Each scene shows the same named points in several views. A view is turned or mirrored, and shifted as a whole, has a little noise and may leave points out.

Scene 1
View 1
sife: [ 17 -12 -15  -7  18 -14   5  -4  -3  -7   6   6   1]
Supad: [-20   0 -22   6  -3  -4 -11  -8   3 -45  -7  10  -7]
Les: [-20 -12 -24   7   6  -7  -9  -3   1 -49  -6  18  -1]
Reren: [-12   3 -17   1  -2  -6  -7 -12   4 -32  -6   7  -6]
ker: [ 18  16  -4 -17  -3 -16   7 -18  10  21  -4 -11  -8]
Niz: [ 12 -15 -18  -8  18 -15   4  -4  -1 -13   3   8   3]
rezi: [ 22  23  -4 -12  -6 -10   7 -16   9   7   2 -18 -12]
dov: [ -4   6 -16   0  -2  -6  -2  -9   5 -32  -4   3  -7]
sav: [ -4 -24 -25   3  19 -10  -4   2  -4 -46   2  16   4]
Fud: [ -4   6  -9  -9  -3 -19   1 -22   3  20 -13   6  -1]
guf: [ -3   3 -13  -5   0 -14  -1 -14   2  -8  -8   3  -2]
gikeg: [ 29  24  -2 -17  -4 -12  11 -16  11  16   3 -18 -11]
Duku: [ -9 -23 -22   1  16 -16  -4  -4  -6 -21  -7  22   6]
View 2
gikeg: [ 16 -25  -5   4   4  -1  29  12  17   9 -16  -2   7]
Les: [-14  24  18  15  -3  10 -18 -21  -5 -26  18 -15 -13]
Duku: [ -1  15  24   0 -13  10 -23 -16 -12  -9  -1  -1 -12]
rezi: [ 13 -19  -5   5   5  -1  28   8  17   2  -8  -7   7]
guf: [  9   0   5   2  -7   5   2  -2   0 -10   0 -10  -8]
sife: [ 1 -3 21  1 -2  2 -4 -9  2  7 -9  8  2]
sav: [-18  21  31  11  -3   9 -23 -26  -5 -14  11   1  -7]
ker: [ 23 -22  -6  -6  -4  -1  20  11   9   5 -16  -5   2]
dov: [ -7   8   5  14   2   5   1  -8   5 -20  10 -15  -6]
Fud: [ 25 -10  -2  -6 -14   5   5   8  -6  -7 -10 -12 -11]
Niz: [  0   2  21   1  -4   5  -7 -12  -2   3  -7   7   0]
View 3
gikeg: [ -4  18  17  -9  12  -2  10 -22  -9  -4 -48   2   9]
sav: [-24 -53  -8 -20 -12  15 -10  -5 -14 -12  -1 -16 -19]
rezi: [ -6  15  10  -8   8  -3   8 -18  -9  -8 -42   1  10]
dov: [-16 -18  -5 -11  -7   2 -11  -4 -12 -18 -10 -10   8]
sife: [-15 -24   9 -20   3  13   5 -17 -13  -4 -27  -3 -17]
guf: [-12 -12   1 -12   9   7 -11  -8 -18 -11 -17   2  -4]
Supad: [-18 -28 -14  -9  -9   2 -22   4 -12 -22   5 -13   8]
Duku: [-17 -40  -3 -20   6  19 -15  -6 -20 -12  -5  -1 -23]
Reren: [-15 -19  -8  -9  -2   1 -17  -1 -12 -17  -6  -5   6]
Fud: [ -4   7   5 -12  24  11 -15 -11 -24 -11 -25  15  -7]
View 4
guf: [-25  -8 -13  -4   2  -3  18 -17   6  -7 -13  -3   2]
gikeg: [-12 -13   8 -20   4  14  17 -30  25  20   4 -16   2]
Niz: [-18  -4  -6  15  -2   5  11 -31  -4  -7 -24   2  -8]
sav: [-16   4 -17  31  -3  -8   5  -9  -9 -28 -30  22 -12]
rezi: [-12 -10   5 -20   5   8  14 -21  23  16   4 -11   1]
dov: [-16  -1 -10   2   6 -10   7   1  10 -13 -11  11  -3]
Reren: [-21  -2 -16   1   6 -12  10   1   5 -19 -13  12  -1]
Les: [-22   2 -22  19   2 -18   8   4  -5 -30 -26  22  -4]
ker: [-22 -13   2 -21   1  11  21 -30  17  14   0 -19   7]
sife: [-14  -4  -4  15  -4  11  12 -33   0  -3 -18   0  -8]
Duku: [-28  -2 -22  20  -4  -4  15 -22 -11 -23 -32   4  -4]
Supad: [-13   1 -13   2   7 -14   5   9  10 -19 -10  18  -3]

In a view up to two points have been moved. Name them for each view, in the order of its rows, or write none.
view 1: none
view 2: none
view 3: none
view 4: Supad
